Each row is a point on a tangle of strands that fork, close into loops and nearly touch. The rows are in no order.
Two points are linked if the straight distance between their rows is under 85.5. Some points are linked to none.
gev: 32, -9, -24, 11, 23, -31, -12, -13, 3, -9, -24, -55, -9, -25, -5, 54, 14, 11, -40, -15, -18, 48, 2
nalaz: 11, 10, -22, 5, 48, -22, -13, 30, -34, -8, -80, -35, -37, -3, -56, 0, -11, 37, 17, 8, -13, 14, -27
Fugep: -11, -30, -17, 9, 9, -22, -35, -2, -39, 22, -87, -45, -5, 20, -49, -19, -15, 26, 20, 23, 12, 11, -48
Luv: -5, 14, 21, -10, 45, 11, -11, 13, -10, -7, -15, -9, 3, 41, -38, -38, -25, -5, 20, 20, 19, -24, -13
mibe: 12, 16, -12, 10, 16, -7, 25, 20, -1, -2, 32, 45, -33, -5, 16, 16, -4, 17, -7, -55, -7, -13, 45
zam: 6, 28, 31, -29, -7, 39, -13, 9, 18, -9, 59, 59, 23, -6, 2, 11, 7, -16, 19, 37, -5, -35, -1
lobu: 23, 9, 15, -21, 8, 36, -41, 4, 15, -16, 68, 43, 34, 4, 7, 10, 25, -30, -9, 52, 15, -14, -18
bebov: -17, 6, 36, -14, -43, 37, 12, -10, 1, -9, 17, 37, 30, -36, 2, 18, 0, 7, 39, 16, -26, -31, 6
fak: -28, -33, 6, 4, -55, 16, 11, -17, -4, -7, -11, -29, 32, -38, 11, 15, 10, -9, -4, 0, -15, 20, -15
fitan: -1, -10, 5, 8, 14, -16, 1, -21, -7, 4, -31, -35, 17, -19, -25, 15, 6, 18, -8, 16, -16, 11, -11
movol: -4, -17, -31, 13, -69, 19, 15, -5, -17, -37, 11, 7, -6, -33, 24, 45, 15, 11, -18, -51, -40, 33, 21
bigal: 2, 35, 33, -35, 11, 21, -1, 14, 27, 0, 58, 49, 1, 14, 16, -20, -7, -7, 34, 20, 1, -38, 10
mab: -37, -39, 2, 18, -18, 12, 74, -6, -7, 18, -50, -28, -16, -2, 5, -10, -12, -43, -1, -37, 2, 12, 8
Bitos: 17, 7, 28, 3, 2, 36, -29, -1, 29, 12, 36, 1, 25, 48, 2, -18, 4, -59, 2, 41, 51, -35, -10
bar: -9, -21, -22, -1, -10, -16, 8, 9, 14, 3, 17, -6, 4, -13, 42, -13, 16, 1, -20, -26, 4, 30, -3
zike: -11, -31, 16, 23, -49, 24, -1, -3, 23, 29, 2, -40, 12, 29, 24, -9, -6, -77, -10, -6, 41, -9, -29
niv: 21, 29, 0, -33, 49, -6, -44, -1, 22, -3, 52, 41, 25, 22, 7, -34, 13, 16, -3, 34, 10, -3, -4
vinin: 32, -8, -34, 8, 49, -44, -54, -4, -5, 9, -9, -30, 0, 37, -2, -22, 5, 29, -28, 1, 18, 24, -22
lufo: -3, -4, 27, 4, -19, 31, 3, 4, 17, 6, 23, -13, 11, -3, 4, 5, 0, -38, -1, 1, 5, -15, -16
beg: 2, 35, 21, -20, -10, 7, 4, 28, 41, 1, 65, 33, -28, 26, 43, -33, -5, -34, 12, 5, 17, -38, 11
Nini: -2, -19, -26, -5, -15, -11, 18, 28, 24, 3, 36, 11, -33, 2, 67, -10, 10, -25, -39, -40, 13, 25, 15
lubim: -8, 8, 25, 12, 32, 14, 28, 5, -19, -2, -27, -21, -12, 14, -39, -15, -25, -9, 22, -8, -4, -27, 3
Kiz: 8, -3, -4, 20, 13, 26, 45, 3, 5, 8, -11, -30, -51, 12, -4, 19, -19, -70, -47, -38, 23, 2, 37
movu: 22, 15, -13, 19, 24, -28, 29, -18, -21, -5, -42, -9, -27, -29, -40, 69, -7, 37, 1, -30, -35, 11, 32
ludar: -3, -6, -18, 12, 43, -21, 6, 17, -20, -4, -28, -24, -21, 26, -11, -37, -13, -1, -16, -17, 17, 8, -5
Nuro: 39, 35, 16, 15, 23, 31, -14, 14, 10, -21, 65, 8, -17, -1, -18, 50, -2, -7, -3, -16, -4, -35, 19
bifol: 15, 21, -17, 0, 34, -19, 8, 7, 2, -9, 41, 33, -13, -14, 18, -2, 4, 44, -11, -30, -11, 3, 24
mip: -10, -20, 21, -34, -48, 15, -36, 1, 20, 4, 38, 47, 32, 7, 42, -9, 25, -43, 4, 45, 11, -9, -30
mudup: 14, 27, 19, 1, -9, 17, -20, -9, -14, -25, 34, 30, 21, -41, -29, 58, 6, 44, 13, 1, -35, -19, 24
Sopum: -26, -47, -13, 24, -25, -1, 40, -12, 5, 18, -30, -44, -4, 0, 20, -1, 0, -47, -21, -35, 17, 31, -5
kir: -34, -21, 8, 12, -33, 14, 50, -11, -6, 7, -22, -16, 6, -28, 4, 11, -6, -9, 16, -23, -16, 1, 3
Kob: -41, -20, -31, -2, -21, -35, 11, -8, -18, 18, -56, 0, 13, 11, 2, -66, -2, 42, 20, 13, 6, 32, -31
bal: -9, -9, -5, -4, -27, -9, 22, 32, 34, 14, 21, 3, -37, 25, 69, -37, 1, -53, -23, -27, 31, 0, 10
bez: -5, -30, -36, 9, -41, 18, 40, -3, -8, -16, -2, 4, -33, -23, 25, 49, 5, -20, -40, -63, -15, 37, 27
nimuz: 4, 38, -16, -23, 68, -9, -29, 31, -23, -20, 0, 22, -16, 17, -45, -43, -17, 48, 22, 17, 1, -11, -15
Fitol: 24, 31, -7, -23, 33, -8, -29, -3, 15, -11, 56, 35, 17, -16, 11, -3, 13, 46, -12, 15, -12, 8, 9
Pazom: -21, -21, -4, 20, 8, -2, 21, 8, -10, 14, -46, -39, -18, 45, 1, -50, -27, -59, -9, -26, 48, -8, 2
resuz: 18, 20, -13, -9, 53, -19, -46, 25, -29, -10, -55, -19, -16, 5, -63, -10, -5, 46, 21, 35, -4, 6, -35
zigab: 40, -16, -11, 16, 28, -29, -45, -18, 10, 8, -22, -63, 11, 8, -8, 42, 18, -2, -36, 5, 1, 32, -20
kap: 16, 23, -10, 15, 0, -13, -7, -6, -17, -23, 24, 28, -1, -46, -16, 55, 3, 56, -1, -35, -28, 2, 37
Lepun: -11, -19, 7, 27, -28, 13, 23, 1, 15, 26, -20, -46, -12, 37, 22, -38, -14, -85, -11, -23, 53, -15, -5
veka: 6, 13, 3, -7, -29, 6, -8, 33, 40, 0, 65, 6, -25, 26, 56, -19, 1, -56, -25, -6, 33, -13, -8
Zan: 4, 6, 9, 14, 3, 23, 30, 13, 13, 3, 28, -3, -20, 2, 11, 1, -8, -33, -3, -24, 6, -19, 12
magu: 41, -29, -26, 9, 28, -33, -63, -28, 4, 20, -6, -44, 22, 28, 4, 10, 15, 19, -37, 15, 17, 26, -22
vune: 13, -32, -5, 15, 7, -20, -37, -31, -28, 23, -85, -52, 25, 22, -37, 8, 1, 18, 4, 41, 4, 10, -40
nis: -7, -9, 11, -40, -35, 10, -36, -6, 10, -9, 28, 51, 46, -28, 34, -8, 29, -3, 2, 50, 1, 9, -14
noku: -24, 16, 17, -32, -54, 1, 6, 1, 9, -12, 26, 60, 8, -36, 29, 8, 6, 38, 40, 7, -27, -16, 22
kalo: 15, -2, -35, 19, 16, -36, 14, -16, -13, -10, -29, -26, -15, -45, -6, 44, 8, 44, -26, -17, -33, 41, 24
dogo: 5, 33, -2, -20, 36, -10, 19, 28, 8, -6, 28, 42, -32, 30, 27, -55, -21, 6, 12, -21, 5, -23, 27
sofo: -20, -25, -15, -20, -45, -24, -14, -1, 21, -3, 14, 8, 29, -20, 56, -19, 22, 19, -11, 1, -1, 40, -7
Pide: 22, 8, -5, 14, 5, 4, 0, -3, -8, -15, 25, -7, -20, -31, -12, 56, 1, 12, -13, -34, -27, 4, 24
sugap: 6, 17, 34, -8, 31, 31, -23, 4, 8, 0, 17, -7, 21, 55, -27, -37, -13, -40, 25, 33, 43, -39, -5
liki: -28, -22, -22, -17, -36, -41, -13, -20, 9, 17, -13, 15, 43, -12, 39, -38, 13, 40, 7, 28, 9, 40, -14
dag: 21, -12, -15, 21, 23, 3, 17, 1, 7, 0, 8, -39, -35, -3, -2, 32, 2, -40, -47, -35, 4, 20, 15
Fivu: 18, 11, -26, -10, 42, -40, -61, -14, -16, 2, -15, 12, 24, 17, -24, -30, 15, 60, -7, 49, 3, 25, -22
Zatis: 23, 26, -24, -16, 67, -27, -56, 19, -20, -18, -12, 4, -7, 21, -43, -28, 2, 57, -1, 29, 1, 8, -25
Divo: -18, 6, 48, 10, 9, 33, 43, -14, -19, 4, -34, -15, 10, -9, -50, 8, -21, -4, 43, 12, -21, -43, 2
zif: -1, -27, -10, 19, -4, -33, -18, -36, -15, 17, -65, -55, 28, -11, -23, 17, 13, 21, -11, 29, -7, 35, -19
bulis: 18, 24, 39, -4, 8, 40, -15, -9, -10, -17, 31, 36, 30, -33, -44, 50, 5, 22, 22, 32, -19, -40, 14
makaz: -35, -22, -23, 14, -11, -24, -1, -2, -36, 13, -80, -22, 0, 1, -36, -46, -9, 38, 25, 14, 4, 22, -39
mepad: -2, 20, 4, 5, 9, 5, 50, 31, 3, 7, 11, 49, -48, 21, 20, -5, -17, -18, -6, -53, 13, -33, 60
Fozu: -11, -17, -21, 13, 15, 3, 43, 9, -6, 16, -43, -31, -42, 31, 4, -29, -18, -61, -51, -38, 37, 9, 28
gugi: -4, -6, 24, -26, -25, 15, -35, -5, 32, 23, 43, 32, 21, 45, 34, -25, 8, -60, 16, 47, 41, -25, -21
Mapoz: -4, 8, 1, 23, -14, -13, 27, -28, -22, -13, -41, -19, 0, -52, -41, 61, -8, 41, 19, -8, -38, 6, 25
Nopo: -8, 10, -10, 9, 23, -20, 16, -6, -16, -5, -21, -6, 0, -13, -24, -16, -1, 47, 6, 3, -17, 8, 1
Vaka: -21, 17, -5, -11, 0, -16, 27, -8, -6, 2, -7, 34, 11, -16, 1, -30, -5, 54, 30, 7, -21, 1, 7
tefa: -17, 9, 32, 18, -11, 14, 32, -25, -20, -1, -23, -3, 13, -39, -45, 43, -15, 24, 38, -7, -34, -27, 14
vutaz: -16, -49, 1, 29, -49, 19, 4, -9, 7, 18, -8, -53, 12, 2, 15, 12, 1, -61, -19, -19, 17, 22, -30
Lume: -12, -25, -23, 2, -80, 23, 0, -5, -11, -36, 2, -16, 17, -39, 31, 23, 22, 7, -18, -14, -39, 38, -2
rov: -21, -2, 39, -18, -26, 27, 17, -6, 14, 11, 11, 21, 28, -11, 6, -13, 1, -18, 31, 29, -3, -26, -11
rar: 26, 8, -11, -23, 55, -18, -67, -17, 3, 6, 25, 25, 36, 32, -13, -24, 20, 25, -12, 47, 18, 8, -11
delu: -40, -27, -14, -26, -34, -39, -9, -21, 0, 32, -40, 15, 26, 32, 32, -66, -2, 26, 31, 25, 12, 20, -28
kenu: 36, 25, 4, 18, -7, 43, -22, 23, 3, -37, 72, -6, -19, 5, -5, 59, 3, -29, -34, -13, -15, -21, -6
kofo: -3, 21, 16, 11, -30, 21, 37, 32, 12, 0, 35, 40, -40, 6, 25, 13, -14, -36, 14, -42, 2, -44, 31
fud: 10, -10, -25, 15, 2, 6, 30, 3, -7, -4, 10, -3, -39, -16, 5, 43, 2, -14, -39, -52, -8, 20, 29
zulim: -38, 17, 17, -30, -34, -15, 32, -9, 4, 4, 2, 51, 13, -27, 22, -24, -4, 43, 51, 18, -26, -20, 14
viras: 29, 35, 40, 1, 33, 40, -6, 1, 8, -15, 48, 17, 6, 2, -36, 31, -2, 4, 24, 17, -2, -50, 16
lisig: 23, 10, -11, 14, 40, -24, 6, 0, -22, -5, -89, -53, -23, -6, -46, 31, -8, 15, 2, 5, -27, 22, -18
vesov: -47, 0, 39, -46, -32, -3, 22, -9, 17, 15, -7, 38, 20, -3, 22, -43, -1, 2, 51, 37, -11, -20, -8

A fork is a point with three links, a tip a point with one. Leave the first point through the second and follow the links. Name the first fork or tip that comes.
nis / mip => vinin
rar / niv => rov
Fugep / makaz => lobu
makaz / Fugep => zulim
kalo / movu => nis
kofo / mepad => Zatis

A tip is a point with one link. Name the tips that can be reached along the links from each point below, in the order of the rows.
nalaz => lobu, nimuz, lisig
Lepun => kenu
gugi => vinin, nis

A piece is all that can be reached along the links. How many separate loops has the piece of each point below (a circle has one, a figure eight two, a Y none), and how many tips (points with one link)?
vesov => loops 1, tips 3
bulis => loops 1, tips 1
mip => loops 0, tips 2
